The views of a scene show one set of named points, each view turned or mirrored, shifted and resized as a whole, with a little noise and some points left out.
(in the rows, 128 means zero)

Scene 1
View 1
j_112: [ 69 126 116 165 128 188  98 141 119 178 145  83 158 125  65 165  86 180
 115 132 150  81 102 101 101 147 117 124  90  99 168 174 126 151 189 129
 212 127 102 106 116 134 108 135 145  91 158 109 136 107 186 158 142 194
 156 117 130 174]
j_697: [105 147  91 115  97  96  76  85 134 166 151 128  99  94  82 143 118 136
 139 121 124 120 152 115 100 151 137 145 147 116  91 126  98 152 138 103
 181 136 127 133  87  98  92 130 122 122 179 129 105 162 193 144 151 131
 187 116  97 138]
j_287: [ 78 145 114 126 125 102  80  98 157 109 101 144 104  94 118 161  91 104
 130  99  95  90 133 121 110 130 156 130 140 131  93  99 106 121 109 101
 164 144 126 149  88 110 114 155 117 126 142 166 110 182 165 130 168 105
 168  86 118 129]
j_998: [ 82 148 140 147 136 118  86 129 143 118 138  75 122 107 110 167 105 159
 146 117  80  85 100 107 115 169 113 163  89 119 120 118 120 140 184 139
 148 127  97 119  86 121 118 184 118  96 147 177 109 142 191  99 168  97
 189 125 118 117]
j_137: [ 86 141 144 165 126 114  97 127 133 160 135 123 128 108 123 139 108 112
 139 111 115  76 109 120 144 100 151 123  86 108 147 145 125 110 134  97
 145 120 152 141 113 119  98 154 105 143 128 161 132 133 129 131 175 183
 130  74 112 110]
j_679: [124 129 132 169 122 165  83 137 153 161 135 108 145 101  75 164  89 151
 139 133 106 120 125 114 139 126 104 119  92  87 138 133 122 162 199 115
 201 112 143 116 140 134 104 135 155  92 143 126 117 161 138 152 153 152
 142 110 126 162]
j_738: [ 99 147 102 135 102 141 101 108 144 166 140 134 121 110  70 130  92 153
 125 132 153 116 129 120 108 134 152  89 129 107 108 163 126 140 131 123
 177 132 131 141 112 121 101 113 135 120 141 132 107 117 171 169 155 178
 158 113 105 158]
j_159: [101 143 123 150 102  89  92 104 120 193 153 140 115 100 115 116 129  98
 144 114 135  91 132 123 141  91 160 127 105 105 137 153 117 112 117  76
 148 121 171 147 112 101  79 134  96 163 152 141 133 138 133 143 169 203
 132  70  94 107]
j_735: [111 132 124 152 123 144  77 121 155 144 122 115 130  95  87 169  91 138
 137 122  96 113 129 115 127 133 113 135 111 103 119 116 112 155 178 109
 195 124 134 122 119 123 108 145 146  96 151 135 112 178 154 142 155 124
 159 108 125 155]
j_917: [102 140 127 162 119 139  95 120 165 140 108 163 130 109  96 153  72 112
 114 115 120 107 125 126 139  92 160  80 117 100 126 133 119 121 115 104
 173 126 159 151 138 131 101 122 140 134 117 155 113 158 113 162 172 171
 113  76 118 153]
j_369: [140 130 114 139 111 118  72  98 165 151 113 151 113  73  94 145 104  98
 154 119  97 134 160 129 142 107 124 118 134 104  93 100 112 152 150  79
 196 121 174 141 123 111 100 128 139 115 149 124 112 211 128 157 153 123
 150  87 118 147]
j_860: [ 72 122  97 130 128 128  59  97 137 140 107 122 119  92  94 186 100 115
 124 100  97  89 149 103  96 143 120 171 145 124 121  91  84 151 149  82
 230 149 113 122  87 104 108 151 136 105 188 112 131 214 186 139 140 105
 182  91 131 159]
j_31: [122 139 112 138 107 119  83 100 162 149 119 155 112  88  92 139  97 110
 138 118 114 124 150 126 131 110 145 100 134 108  95 119 115 139 129  94
 181 127 162 150 119 115 100 123 135 123 141 136 107 179 136 158 158 142
 145  90 110 145]
j_373: [ 84 150 136 147 122  96  84 121 119 155 161  81 119 107 114 155 125 147
 148 116  98  83 107 108 119 150 121 176  89 113 134 134 113 134 172 117
 144 124 111 120  88 107  98 174 103 120 164 164 120 134 184 101 168 135
 179 114 102 101]
j_792: [107 134 129 164 109 114  80 122 115 201 166 111 130 107  97 149 121 128
 139 122 120  97 125 112 139 108 124 155  88  90 158 146 103 139 165  85
 178 114 150 121 122 108  77 140 120 137 170 127 136 148 141 137 160 191
 136  91 104 124]
j_999: [101 108 124 141 139 175  97 116 161 146  73 132 136  57 109 119 111  86
 178 112 121  87 149 128 134 109 126  86 114 123 103 122 165 136 168  69
 209 128 175 145 102 125 133 150 124  91 118  98 144 188 141 173 139 143
 159  74 152 154]
j_650: [ 89 132 129 145 128 152 111 125 140 157 119 114 132  91 103 114 110 130
 158 122 136  83 118 122 125 124 143  94  96 116 119 157 159 124 155 106
 164 124 148 142 101 126 119 149 115 110 118 133 130 121 158 155 157 173
 158  95 126 132]
j_935: [126 137 117 152 111 158  91 124 147 169 147 111 135 103  65 144  95 163
 140 141 129 129 127 116 127 137 116 107 106  91 121 153 127 160 186 125
 189 114 140 124 129 129 102 123 149  96 145 125 105 137 158 160 151 160
 155 125 114 161]
j_557: [107 140 139 159 121 149 115 129 153 155 120 134 134  97 103 115  95 124
 148 124 136  99 114 129 145 103 152  69  92 104 119 161 156 118 143 111
 149 115 165 149 124 132 112 135 122 124 100 149 120 118 125 159 170 187
 130  87 118 134]
j_886: [104 156 101 112 100 113 102  98 138 158 154 106 106  95  79 114 119 165
 152 136 140 120 131 117  97 169 140 117 130 120  78 157 136 146 155 135
 149 131 119 138  80 110 108 138 116 107 148 142  96 111 209 143 156 136
 198 138  96 129]
j_85: [ 51 144 137 156 147 146 105 133 166  90  85 135 132 119 118 167  60 127
 108 101 109  66  96 120 113 123 167  87 112 128 122 126 130 102 108 133
 151 143 112 151 105 137 132 158 128 119 100 188 116 136 149 136 179 138
 142  85 133 142]
j_582: [119 153 132 147 104  91  93 109 139 167 155 131 112 101 107 125 116 120
 147 121 115 112 124 127 144 109 149 118 102  99 114 145 121 124 133 105
 131 114 161 146 116 109  88 137 109 146 136 165 110 136 136 134 176 167
 140  95  91 108]
View 2
j_159: [121 108 149 101 157 102 128 143 113 139 130 130 154 152 121 136 120 139
 117 145 107 122 152 111 124  99 124  99  96  92 167 113 125 160 170 115
 125 120 150 129 138 141 137 129 110 109 155 144 135 116 124 174  97 136
 117 121 124  95]
j_287: [146 135 130 141 173 135  96 105 110 196 120 104 135 155 122 147  86 114
 118 150 110 132 143 102 127 116 178 115  89 111 185 110 142 162 145  91
 144 138 180 124 149 143 137  86 136 132 153 151 130 110  92 138  91 141
 110 116 130 165]
j_792: [116 125 148 104 148 121 142 129 132 132 112 134 141 147 131 144 101 135
 147 135 118 109 151 109 120 106 111 118  93 103 137 134 123 152 173 128
 140 103 167 123 139 125 125 125 115 114 161 145 151 118 121 150 123 139
 130 111 120 113]
j_582: [127 127 142 116 158 107 119 134 108 152 135 114 148 151 125 135 112 142
 119 155 116 125 138 124 151 120 141 109  98 104 155 118 122 157 155 115
 128 120 154 128 159 139 152 119 109 113 157 151 157 114 127 153 105 141
 119 115 135 104]
j_112: [128 175 154 125 122 152 181  81 156 124  71 120 143 152 151 180 122 141
 130 143 145  96 153 125  98 122 119 148 103 104 109 141 129 167 157 165
 117 140 163 110 151 115  93 127 132 129 170 145 150  94 130 115 120 135
 137 121 105 165]
j_85: [149 159 146 160 147 150 123 103 126 190 120 107 125 160 136 166 121 142
  81 165 147 136 155 120 128 138 184 116  94 112 162  90 159 193 144 113
 118 169 155 106 153 143 116  91 123 141 163 171 122  93  99 149  97 159
  93 122 136 162]
j_999: [117 122 116 148 121 150 120 119 118 159 102 130 123 133 116 165 112 151
 114 106 125 103 126 135  92 123 165 127  95 111 150 112 141 149 139 129
 180 122 150 132 168 159 117 134 130 125 118 133  79 141  79 131  94 114
 119 111 131 162]
j_557: [122 139 143 134 125 124 135 128 115 145 123 120 141 143 124 155 136 166
  88 147 139 117 136 145 129 134 153 113 105 103 140 105 137 171 148 136
 125 139 130 123 173 148 132 134 104 120 145 149 123 114 122 151  97 137
 108 118 136 116]
j_31: [123 129 132 127 145 118 102 110 108 166 113 112 145 134 100 143  91 133
 109 133 116 105 137 119 118 114 170 107 105 105 154 128 131 148 154 108
 137 117 165 130 175 142 143 111 113 125 140 127 141 123 110 130  89 129
 106 114 132 140]
j_679: [113 160 138 136 119 146 137 103 139 146  96 121 128 132 124 159  96 147
 134 130 145  92 139 128 120 136 145 134 105 117 103 143 132 153 157 141
 143 107 167 114 178 123 120 120 112 131 150 142 157 119 114 111 128 142
 116 103 133 147]
j_697: [141 140 129 112 174 115 118  91 110 161  99  99 160 154 125 146  84 105
 141 147  95 111 132 111 126  99 145 126  99 103 171 143 110 137 147 112
 132 122 186 139 158 131 145 107 141 117 156 129 160 113 124 112  89 116
 140 118 112 159]
j_998: [154 169 130 147 172 157 134 103 132 179 118  99 124 169 170 157  96 124
 159 165 128 139 128 120 163 144 143 156  81 127 147 119 127 165 133 125
 147 132 186 116 148 124 132  94 147 130 175 183 160 101 103 115 134 151
 147 103 133 163]
j_860: [137 139 128 130 165 150 115  83 135 180  86 117 129 146 124 158  64  98
 155 126 108 106 150  86  92  97 156 132  87 112 165 142 136 143 159 103
 160 115 206 121 138 126 111  88 151 136 152 134 133 116  85 112 106 130
 127 111 111 194]
j_917: [119 135 146 134 130 123 113 118 118 163 120 122 138 135 100 148 109 149
  84 140 137 110 155 119 112 123 172  96 107 103 146 114 147 170 164 112
 122 133 149 115 169 143 127 111 100 132 146 137 131 113 111 153  94 147
  85 119 136 129]
j_886: [152 158 128 123 166 118 137  90 102 153 100  86 165 166 148 153 115 123
 129 165 105 122 114 141 147 120 144 142 101 104 164 129 105 147 125 133
 120 142 165 142 170 137 153 121 145 110 159 144 162 104 140 107  86 111
 157 119 117 156]
j_369: [115 124 123 130 143 124  94 115 111 169 113 119 135 126  95 139  73 130
 129 119 112  99 131 115 114 115 170 112 103 113 148 137 132 137 156 104
 161  97 174 132 179 140 144 111 114 126 132 124 138 137  97 122 101 128
 107 106 136 145]
View 3
j_917: [ 89 125 121 147 196 151 145  80 181  84 191 159 163 133 115  84 126 127
 113 172 117 152 130 102 140  69 108 169 190  99 111 125 134 129 171  98
 157 122 125 164 140 145  76  87 100  63  79 136 114 163  87 148 123 145
 174 136 165 165]
j_112: [ 79 128 116 101 175  87 133 106 194 111 154 140 138 112  44 107  87 198
 113 186 107 108 144 132 160 135 113 105 172 115 103 189 127  83 110  51
 153  89 138 114  54 122 113  94 162  93 100 225  35 187 115 158  70  94
 167 108 144 143]
j_287: [129 152 180 166 180 175 160 131 129 119 151 136 169 131 126 105  98 107
 100 164 139 125 137  79 143 118 107 165 133  95 106 106 156 162 107 109
  81 135 120 151 130 150  77 135 112  69 109 113 127 168  93 141 135 164
 157 100 184 124]
j_369: [107 121 141 142 176 147 157 115 150  85 165 135 157 122 108 116 109  85
 150 139 119 182 127 142 108  98 148 134 147 117 110  98 116 118 116 128
 114 138 100 159 138 156 110  95  66  84 108 135 151 140 113 162 104 189
 155 127 197 138]
j_557: [ 86 151 134 120 187 134 126 113 182  88 183 143 124 117  91  67 159 153
 110 166  90 144 127 109 119  77 123 158 200 116 123 142 117 154 178  95
 158 117 134 136 138 129 100  94 101 104  90 150 105 172  65 152 144 106
 188 147 146 172]
j_998: [111 150 207 136 167 175 127 170 154 171 138  94 134 132  78 114 105 135
 105 157 124  85 146  86 168 191 121 115 101 148 117 160 175 124  93 120
  93  90 109 104 101 108 111 111 143 101  90 160  82 170  80 147 143 131
 165 119 131  81]
j_860: [127 128 160 140 180 129 178 128 119 117 136 131 180 127  98 147  52 114
 131 162 146 131 144 113 146 141 129 122 116  92  80 107 137 106  67  98
  76 126 126 141  95 163 105 134 128  64 121 153 106 159 146 159  71 177
 131  65 204 106]
j_650: [ 99 164 148 111 176 118 135 138 163  99 161 134 119 108  78  85 143 163
 109 168  96 131 132 110 124 102 130 143 183 114 116 143 113 155 141  84
 131 116 141 120 119 131 112 114 116 117 111 162  93 179  80 156 132 105
 180 123 156 158]
j_373: [120 149 197 146 182 149 107 163 147 167 144 106 135 116  88 107 104 147
 127 154  94  92 142 100 110 164 119 112 121 133 118 154 175 121  97 129
  98 105 139 110  97 116 117 132 145  80  88 177 105 187  63 154 117 105
 140 118 137  90]
j_735: [ 96 120 147 127 173 143 151 123 166 115 156 126 152 130  78 122  97 119
 129 152 126 141 137 126 155 139 135 117 132 130 105 138 131 100 108 108
 121 107 103 138 108 137 113  87 106  89  99 163 100 148 116 159 101 165
 160 120 169 117]
j_679: [ 75 110 125 107 178 127 138 112 193 103 168 127 143 128  61 116 110 134
 137 154 113 149 138 140 153 132 146 106 155 137 107 154 121  79 131 102
 156  95 105 131 106 130 120  64 105  98  86 185  86 149 116 164  96 149
 171 137 153 129]
j_137: [102 143 159 137 214 142 112 123 160 124 181 133 143 125 108  83 141 149
 127 163  86 121 139  87 105  95 118 148 184 110 107 127 156 136 174 127
 142 107 165 131 146 134  96 122 127  71  69 155 117 180  61 151 129  97
 150 123 139 137]
j_159: [119 143 148 154 212 125 101 115 151 109 183 146 144 105 123  76 131 145
 148 156  63 143 129 115  47  68 114 147 191  94 119 120 150 138 156 130
 133 140 170 147 134 145 101 139 113  61  81 163 151 193  50 159 104  93
 132 128 160 152]
j_935: [ 86 125 127 123 156 126 130 111 195  98 159 137 132 110  68  97 107 146
 126 158 103 149 128 154 131 124 125 113 157 135 127 170 120  95 109  85
 144 115  97 135  82 124 117  75 104 101 103 188  88 165  94 161  97 136
 180 151 155 145]
j_886: [126 172 171 156 131 143 122 148 164 119 133 138 117  88  89  79 102 155
  97 160  97 125 122 140  97 135  98 127 131 125 154 176 136 154  59  73
  84 151  93 128  63 116 111 129 115 110 139 169 104 198  56 151 120 120
 178 146 162 143]
j_792: [100 117 143 135 207 112 103 116 164 124 172 131 147 113  92 105 111 148
 162 153  72 135 136 131  77 111 130 110 171 114 108 139 151  87 136 131
 144 111 158 131 112 136 120 114 126  64  72 196 121 181  79 166  79 106
 126 122 152 124]
j_85: [ 98 158 162 143 191 173 157 111 164 117 171 142 161 147 108  86 124 146
  67 193 150  99 144  46 200 108  89 186 168 100 100 137 155 168 163  79
 130 104 130 140 136 133  59 108 142  79  86 120  71 171  88 131 160 129
 189 109 149 146]
j_738: [101 145 127 147 156 126 133 100 184  86 159 160 138 101  93  76 101 162
 104 174 101 141 123 139 113  92  91 142 171 106 134 166 126 130 106  63
 129 141 110 149  77 131  94 107 115  87 118 172  93 190  77 153  99 119
 182 142 166 169]
View 4
j_650: [134  96 127 166 134 137 105 113 147 128 145 127 159 124 116 132 152 178
 129 128 143 171 112 158 161 121 120 112 155 160 101 144 129 119  98 121
 158 122 110 130 115 138 137  98 138 148 158 100 101 140 145 111 150 122
 173 122  98 117]
j_31: [163 102 109 135 155 122 125 128 180 132 143 119 182 126  77 135 197 153
 121 141 115 194 142 133 103 120  92  86 149 193  94 160 135 142  99 110
 161 104 101 151 139 148 186 112 122 118 126  65 112 116 164 126 176 116
 122 124 138 136]
j_999: [165  59 127 155 125 110 100 176 146 128 134 113 167 115  64 115 146 198
 119 107 140 193 126 149 159 114  92 108 174 151  71 159 135 145  77 150
  98  96  77 102 136 131 158 127 143 139 139 104  81 113 147 137 167 127
 139 132 103 115]
j_917: [195 116 137 171 166 140 112  95 175 150 141 118 149 145  91 160 167 162
 119 132 112 208 147 144 133 152 105  90 146 168  75 136 151 142 100 106
 180  95  99 177 130 133 174 106 107 142 127  57 125 134 170  98 187 129
 130 128 128 133]
j_697: [109 107  82 103 153 131 169 121 162 108 134 135 186 127  96  99 233 136
 148 157 124 160 124 127 100  82 102  85 131 214 132 180 112 120 137 106
 186 121 116 110 138 183 167  89 139 102 138  98 112 125 160 146 161  92
 139 123 152 149]
j_369: [175  88  98 121 150 110 126 151 178 130 143 114 186 126  58 125 195 144
 114 135  95 188 159 134  97 106  74  99 149 197  92 159 136 161  90 125
 126 105  95 131 148 148 191 117 133 113 113  73  97 100 160 142 176 118
 100 128 149 144]
j_792: [147 123 104 131 170 129 123  66 157 132 170 146 144 171 116 132 173 110
 137 110  85 142 116 181 141 104  99 107 131 196 101 118 137 121 106 134
 165 161 115 158  98 159 141  88 166 128 128 104  89 121 142 142 166  92
 111 126 163 141]
j_735: [160 101 110 138 140 134 154 127 149 112 121 124 154 141  98 120 171 128
 125 151  97 163 168 138 139 101  87 137 133 193 106 130 135 169 121 120
 126 116 120  98 147 163 155  91 134 129 128 101 102 136 165 117 165 120
 134 138 146 159]
j_582: [137 122 105 136 156 132 101  76 184 137 180 137 170 137 120 147 193 134
 121 144 109 157 144 152 100 121 114 104 143 197 122 145 130 121  88 100
 190 146 122 186 107 139 169  88 149 134 135  66 113 113 143 126 144 122
 133 108 133 119]
j_860: [152  88  91 118 137 140 194 133 127  98 106 131 132 155  67  70 210 153
 164 134 116 170 167 112 147  77  92 110 134 189  97 182 134 154 154 135
 145  89  71  73 163 184 155  86 159 117 113 119 113 122 170 169 173 104
 114 150 180 150]
j_738: [129 118 124 149 166 136 141 105 160 125 130 128 182 125 117 140 186 148
 131 147 129 184  86 152 133 119 113  80 134 187 109 143 123 111 124 101
 195 115 130 134 124 165 154 101 102 121 161  91 114 160 171  88 182  97
 171 124 114 153]
j_373: [105 120  89 128 130 155 148  69 141 104 159 149 132 154 146 106 194 123
 150 157 114 112 175 138 134  84 123 152 128 198 145 144 124 131 130 107
 175 161 129 121 116 162 129  53 187 144 136 113 112 127 136 147 114 125
 155 117 150 125]
j_137: [156 120 121 160 149 147  98  58 160 141 176 139 130 159 121 143 164 152
 136 121 115 159 152 156 142 134 123 115 148 168 100 134 144 119  96 114
 186 139 102 183 101 128 147  80 164 156 132  79 114 119 140 133 145 131
 137 116 132 104]
j_998: [113 110  95 142 109 162 161  96 132  96 131 139 130 140 146 104 183 130
 141 181 118 119 211 116 142  86 119 182 133 189 150 143 125 161 137  95
 153 141 136  86 141 159 132  50 171 156 140 111 123 138 146 127 104 147
 177 125 137 132]
j_886: [ 77 113  91 125 139 138 148 119 160 104 136 133 199 101 136 115 213 144
 134 179 146 149 110 133 108  89 120 106 136 203 155 166 102 108 129  86
 191 134 148 106 127 171 150  82 128 116 171 102 112 150 155 107 138 106
 193 109 107 142]
j_935: [139 113 121 145 158 127 141 120 157 119 129 126 180 131 119 143 160 118
 111 150  95 161 109 165 141 106  89 119 128 198 113 110 128 146 113 114
 138 135 149 108 129 166 146  98 109 123 152 104  91 158 164  81 175 102
 156 132 125 174]
j_85: [169 114 142 195 128 176 132  82 141 131 118 122 109 140 119 135 164 195
 141 159 148 195 197 105 159 149 137 128 148 143  97 155 149 146 129  85
 198  79  92 143 145 128 154  76 124 173 138  66 155 150 170  98 146 161
 180 130 110 110]
j_287: [149  98 100 139 128 152 149 112 157 118 132 125 142 133  85 103 217 178
 149 159 143 184 200  93 111 112 117 110 150 178 112 194 134 144 127  96
 188  84  78 131 153 148 176  82 151 136 120  69 144 111 163 151 141 142
 140 124 143 113]

Which points are out of place in each view (at most two, in the order of its rows)? Write none if all are in place.
view 1 => none
view 2 => j_792, j_917
view 3 => j_998
view 4 => j_650
